Each row is a point on a landscape with many peaks, with its height.
From any point a climber steps to the highest of the 2 points nearest to it. It stops when none of these is higher. Distance is the straight distance between rows; heights are no part of it.
J_295: [176 128 109 159 122 185  66 141 144 158 165 135 125 131 154 124 162  85
  91  94 156 152 131 165]  h=463
J_552: [163 107  67 126  59 235  84 164 129 181 123 131 163 140 171 107 119  74
 121 116 103 125 103 185]  h=605
J_870: [113 173 210  71 183  80 150 148 176 107  81 141 138 124 128 117  67 151
 134  95 141 146 139 157]  h=287
J_572: [124 126 143 130 130 145 167 147  94 146 143 172 117 160 125 130 168 172
 144 181 105  92  63 101]  h=519
J_23: [140 162 196 126 161 118 133 135 136 120 113 124 109  78 116 141 126 178
 137 114  58 148  90  65]  h=265
J_730: [108  92  53 138 115 156 113 105 127 104 179 122 145 120 115 133 124 139
 101 158 129  94 183 128]  h=103
J_327: [117 108  68  88  70 192 151 152  87 168 162 124 175 151 128 134 108 137
 109 185 128  95 113 132]  h=55
J_984: [116 140 126 139 116  91 138 122 147 132 105  81 107 142  98 141 108 119
 141 132 146 136 169  94]  h=215
J_947: [116  90 113 131 150 132 148 105 128 146 158 108 123 113 123 142 145 139
  64 150 140 119 138 113]  h=567
J_453: [102 141 176 110 140 108 170 110 125 102 106  97 127 157 107 138 126 140
 160  96 132 166 141 115]  h=256
J_709: [ 80  91 124 129 161 121 166 115 116 109 162 105 130 106 107 125 123 157
  81 158 142 105 175 107]  h=624
J_542: [ 93 101 141 105 181  90 144 127 145 100 144 104 133  93 133 113 131 159
 111  90 176 139 169 156]  h=363
J_828: [159 107  36 178  74 173  80 152 131 169 134 106 150 141 164 103 112  38
 106 128 139 110 146 157]  h=195
J_760: [160 129  74 115  46 227  90 188 111 179 127 130 136 140 163 119 130 116
 139 128  75 135  81 154]  h=658
J_944: [ 83 160 224  80 221 111 204 158 152  77  68 145 148 140 109 132  64 128
 110 143 111 117  94 109]  h=279
J_696: [109 109 115 116  94 132 158  96  89 110 137 112 128 177 123 150 134 137
 136 120 161 146 135 134]  h=223
J_671: [117 132 129 121 121 143 181  98  89  97 149 140 158 172  97 170 126 135
 126 160 123 117  97  79]  h=71
J_191: [142 160 141 136 130  99 134 134 143 136 128 153  97 137 107 140 155 142
 161 143 123 122 113 108]  h=175
J_797: [156 110  97 163  80 204  79  98 124 142 100 113 110  94 161 161 122  98
 141 126 132  92 114 125]  h=129
J_101: [190 139 108 164 102 227  85 194 139 166 143 167 121 141 161 119 155  83
  86 116 134 146 105 171]  h=515
J_997: [123 149 180  89 187  75 186 147 138 107 125  97 158  75 107 132  91 124
 134  85 111 129 148 105]  h=299
J_187: [133 132 135 161 140  98  83 131 157 152 125  70 117 110 118  99 118  96
 115 101 164 155 191 123]  h=354
J_811: [125 111 120 127 160 108 109 131 128 117 178  82 136  84 140 103 136 131
  84  68 170 161 173 151]  h=331
J_465: [104 133 180 131 161 127 160 139 109  99 112 182 112 149 112 132 163 186
 169 160  95 111  67  94]  h=489
J_404: [163 157 180 122 143 121  98 132 133 130 140 125 101  85 142 125 158 150
 148  65 103 171 111 129]  h=86
J_116: [137 122 107 153 116 123 116 123 122 154 162  83 122 125 116 117 124 101
  97 126 140 147 187 120]  h=406
J_873: [ 61 109 151 139 175 100 205 134 113  85 128  92 151 146  91 107 117 120
 132 147 125 135 189 117]  h=222
J_619: [130 123 159 125 123 121 108  66 133 150 101 144 142 145 110 124 141 137
 171 157 110 113 139 126]  h=352
J_893: [118 148 130 114 135  73 121 105 169 107 114 136 134 174  97 131 122 122
 146 114 155 153 153 139]  h=157
J_274: [ 73  92 120 122 159  92 139 101 145  83 129 113 134 145 113 106 129 157
 114 115 159 149 185 155]  h=384
J_817: [105 104  64 128  77 113 145 105  90 107 146 123 144 181 133 132 119 118
 145 133 175 125 153 157]  h=209
J_354: [ 99 123 126 116 145 137 178  95 108  72 175 124 162 157  88 159 119 141
 110 139 127 129 145  93]  h=79
J_639: [134 104  64 122  64 118 129  59 109 117 122 118 151 145 148 150 102  93
 147 120 112  97  99 124]  h=533
J_176: [109 140 153 145 114 117 136 123 100  98  83 176 104 152 115 136 137 182
 192 168  74 126  83  89]  h=465
J_505: [143 110 110 150 153 175 103 160 134 167 187 107 139  96 139  98 148 102
  67 133 145 133 178 160]  h=268
J_197: [100 153 187  99 141 112 139  93 158 100  45 162 133 185 107 140  91 152
 154 152 117 136 116 133]  h=325
J_726: [126 138 120 113 133 133 129  97 141  99 168 135 133 126  92 170 129 139
 120 132 146 117 149 110]  h=87
J_470: [146 104  65 119  61 159 105  88  93 144 156 116 155 139 150 145 113 101
 125 130 127 112 126 143]  h=496
J_888: [163 113  82 151  69 166  94 105 103 164 106 153 133 102 189 122 125  97
 151 151 103  83  76 156]  h=151
J_606: [109 169 208 109 159 101 141 129 157 121  61 161 102 139  99 133  96 164
 148 170 114 117 108 102]  h=309
J_325: [161 144 183 112 181  91 116 155 154 144 105 114 106  30 149 128 123 121
 108  83 145 132 115 132]  h=337
J_964: [111 125  91 125 115  82 101  88 150  97 117 149 144 166 112 126 122 115
 158 135 183 121 162 155]  h=169
J_919: [150  89  74 146  92 225  94 125 129 160 137 102 137 112 150 150 126 100
 113 139 123  91 138 131]  h=121
J_44: [134 104 102 133 163 140 119 165 121 135 206  97 146  73 151  87 144 121
  57  90 147 147 179 165]  h=297
J_739: [134 149  94 130  76 122 149 126  86  94 116 178 127 169 138 154 138 139
 201 148 110 108  70 123]  h=127
J_949: [156 146 100 153  90 170  79 145  91 113 147 193 104 107 141 149 145 168
 161 161  61 112  73  95]  h=146
J_770: [128  84  81 139 123 208 100 115 131 153 176 111 153 108 130 134 135 122
  78 157 119 101 169 134]  h=112
J_929: [145 116  77 123  88 157 125 142 107 169 165 113 134 148 135 139 142 120
 117 143 139 122 137 135]  h=530
J_684: [ 83 134 192  79 200  96 197 130 156  81  91 124 145 113 107 148  71 149
  81 132 133 122 117 106]  h=267
J_892: [104 113  82 130 135 116 119  92 141  74 166 129 143 127  90 137 114 141
 104 140 138 119 190 125]  h=95
J_845: [100 168 216  99 179  91 185 136 137  92  79 162 122 149 104 137 103 145
 131 144 119 137  95 113]  h=294
J_767: [143 118 146 136 133 113  61  73 173 160  99 114 133 132 123 107 138 107
 120 112 128 149 162 140]  h=350
J_474: [ 67 103 117 123 153  89 165 107 147  66  95 120 137 183 100 128 118 127
 116 143 150 144 164 140]  h=407
J_422: [146 119 106 153  75 154  81  93 110 136  78 147  96  91 166 158 126 131
 163 151 117  86  80 123]  h=140
J_827: [179 140 114 184 114 158  68 171 141 155 122 144  77 122 167 120 181 110
 115  99 130 160  91 139]  h=365
J_42: [151 151 194 112 176  90 134 147 139 136 118 149  93  54 136 133 138 155
 114 115 116 128  87 118]  h=311
J_243: [182 146  79 199  65 170  64 179 120 147 107 153  77 132 176 119 148  88
 146 110 112 142  89 136]  h=385
J_724: [146 107  31 163  73 124  90 118 130 159 133 115 154 131 169 103 112  56
 146 139 137  84 141 155]  h=178
J_430: [138 104  67 179 129 177  80 174 136 152 175 112 138 127 144  80 135  82
  46 126 160 146 187 165]  h=241
J_213: [138 164 181 127 118 109  92 125 140 124  94 128  89 117 128 125 139 170
 163  99 115 169 119 121]  h=97
J_965: [154 155 118 141 103 150 116 161 109 145 144 165  86 127 134 145 164 160
 160 153 106 117  92 108]  h=159
J_304: [110 113 144 107 119  98 125  60 157 114  65 144 150 177 110 132 111 130
 159 143 117 133 126 138]  h=338
J_528: [ 63  96 168 113 206  98 225 145  97  82 138 106 150 110 107 108 114 127
 102 143 132 114 157 113]  h=237
J_943: [168 158 151 118 105 165 128 133  95 162 184 116 135 131 126 130 157 133
 134 102  88 163 123 119]  h=63
J_194: [145 163 165 120 137  74  76 120 183 149  86 115 102 129 127 115 109 122
 108  89 147 177 133 134]  h=130
J_551: [137 110 126 120 139 145 155 148 117 183 168 123 123 126 140 133 167 141
  79 143 133 127 105 127]  h=618
J_335: [ 71 106 151 106 187 111 186 108 152  70 110 130 149 165  97 145 124 141
 111 145 134 127 130 118]  h=429
J_490: [ 97 140 168  94 187  72 170 140 153  90 119 102 146  78 102 121  68 135
  99 110 138 134 182 124]  h=319
J_608: [112 148 170 130 123  99 135 121 114 107  78 170  92 162 124 127 149 171
 186 144 115 154  97 134]  h=439
J_549: [111 101  29 138  70 109 115 102  99 103 155 125 167 142 149 114  95  96
 150 138 152  92 159 165]  h=194
J_901: [ 97 131 163 108 135 132 183 118  83  96 151  98 127 145 114 146 130 148
 141 109 168 150 150 127]  h=240
J_942: [ 98 160 185  86 173  98 161 123 176  91  77 118 141 163 108 132  89 148
 143  94 120 161 140 137]  h=273
J_832: [138 136 199 101 188  90 179 154 108 138 154 172 103  71 125 118 149 142
 121 131 136  90  78 120]  h=290
J_577: [162 110  70 183  94 197  95 173 141 173 146 103 132 148 150 106 130  51
  70 115 138 144 155 149]  h=216
J_960: [116 105  85 113  89 162 172 104  77 128 158 137 177 173 121 153 116 132
 121 173 123  91  98 109]  h=62
J_356: [168 132  82 120  75 213  77 175 126 181 157 141 150 148 153 111 132  90
  95 128 137 145 120 180]  h=563
J_157: [ 90 115 141 108 172  82 121 124 169  87 116  80 127  84 121 110  88 157
  88  84 155 148 191 138]  h=341
J_543: [158 121 139 145 119 139  80  85 132 174 123 142 124 126 135 115 156 110
 135 147 131 121 139 142]  h=372
J_520: [ 93 122 145 128 155  97 169 127 139 118 131  77 128 125 100 121 115 134
 138 121 137 141 186 109]  h=236
J_727: [160 145  94 137  51 189  88 185  88 169 137 134  93 141 163 122 151 136
 146 117 108 158  92 146]  h=583
J_546: [134 171 191 144 153 126 128 142 112 109 134 165 102  97 100 140 129 190
 157 155  62 125  83  57]  h=252
J_182: [139 137 108 143  76 105 106 114 111 124  93 164 107 149 145 133 142 144
 203 143 112 117  91 133]  h=118
J_437: [135 119  64 140  85  88  80  74 134 117 128 133 162 141 136 118 100  82
 161 128 158 104 153 157]  h=181
J_379: [136 165 154 135 139  85 125 147 169 146 110 104 101 112 103 137 129 127
 145 119 136 139 145 100]  h=193
J_570: [117 123 173  96 195  66 190 168 128 128 141 138 124  68 123 113 130 126
 130 115 158  96 125 133]  h=271
J_924: [137 113 114 128 108 163 157 159 101 189 136 137 109 141 146 137 168 160
 105 176 105 108  69 102]  h=568
J_71: [174 157  78 167  60 123  85 141 120 144 116 144  87 132 150 142 145 109
 162 123  96 131  88 112]  h=438
J_718: [135 155 190  81 178  69 123 144 168 126  94 119 129  64 138 125  83 140
 102  83 162 141 133 144]  h=310
J_347: [140 158 191 104 169 104 178 142 128 118 134 111 140  77 117 143 125 152
 141  87  80 140  98  81]  h=280
J_273: [130 110  55 153  86 150 106 146 103 159 166  95 134 141 128 101 117  98
  96 154 150 127 191 138]  h=464
J_622: [153 146 137 151  90 109  56 111 125 132  83 152  87 126 141 118 145 148
 182 123 110 147 113 132]  h=108
J_286: [175 142 136 166 139 136  72 135 163 157 127 126 101 108 140 123 160  93
 104 102 145 151 126 135]  h=415
J_883: [146 125  82 140  72 113 108  95 138 137 108 113 115 144 130 150 125 105
 156 117 103 119 102 104]  h=491
J_285: [101  85 111 125 134 123 120 101 120 124 150 121 137 150 126 113 152 148
 134 132 182 125 170 166]  h=361
J_457: [153 147  90 126  69 169 118 131  82 118 150 181 137 140 143 154 134 163
 177 152  79  98  61 110]  h=136
J_673: [ 89 101 167  95 214  68 220 161 121  96 128 123 156  70 108 107 100 116
 117 124 129  88 137 112]  h=251
J_768: [ 76 117 186 112 209 132 200 122 134  78 103 155 149 179 100 134 148 121
 134 160 122 117  88 115]  h=448
J_848: [156 139 159 136 161 121 103 126 152 150 142 108 106  73 133 134 141 109
  93  98 150 147 140 129]  h=375
J_862: [ 87 124 184 121 187 125 204 153 114 105 116 158 119 159 108 133 164 153
 153 158 128 100  77 101]  h=467
J_617: [154 115  71 145  77 138 100 118 118 181 121 134 142 143 161 106 146  94
 164 150 122  97 116 155]  h=162
J_135: [115 134 138 111 134  54 100 107 188 126  88 114 126 182 115 106 110 127
 117  87 147 179 141 142]  h=145
J_231: [165 142 164 118 144 147 139 151 105 164 177 101 131  83 149 123 161 139
 133  75 100 155 118 129]  h=75

Call two points neighbours if one is among the 2 nearest of the other. Go from one point of each pair to the other, from neighbour to neighbour, staying as high as possible. Name the lowest point that can't be avoided.
J_760, J_639 | J_243
J_551, J_709 | J_947
J_639, J_929 | J_470

Where does a climber stop that starts at each point below?
J_671 | J_465
J_231 | J_520
J_23 | J_465
J_797 | J_465
J_811 | J_465
J_944 | J_543
J_873 | J_325
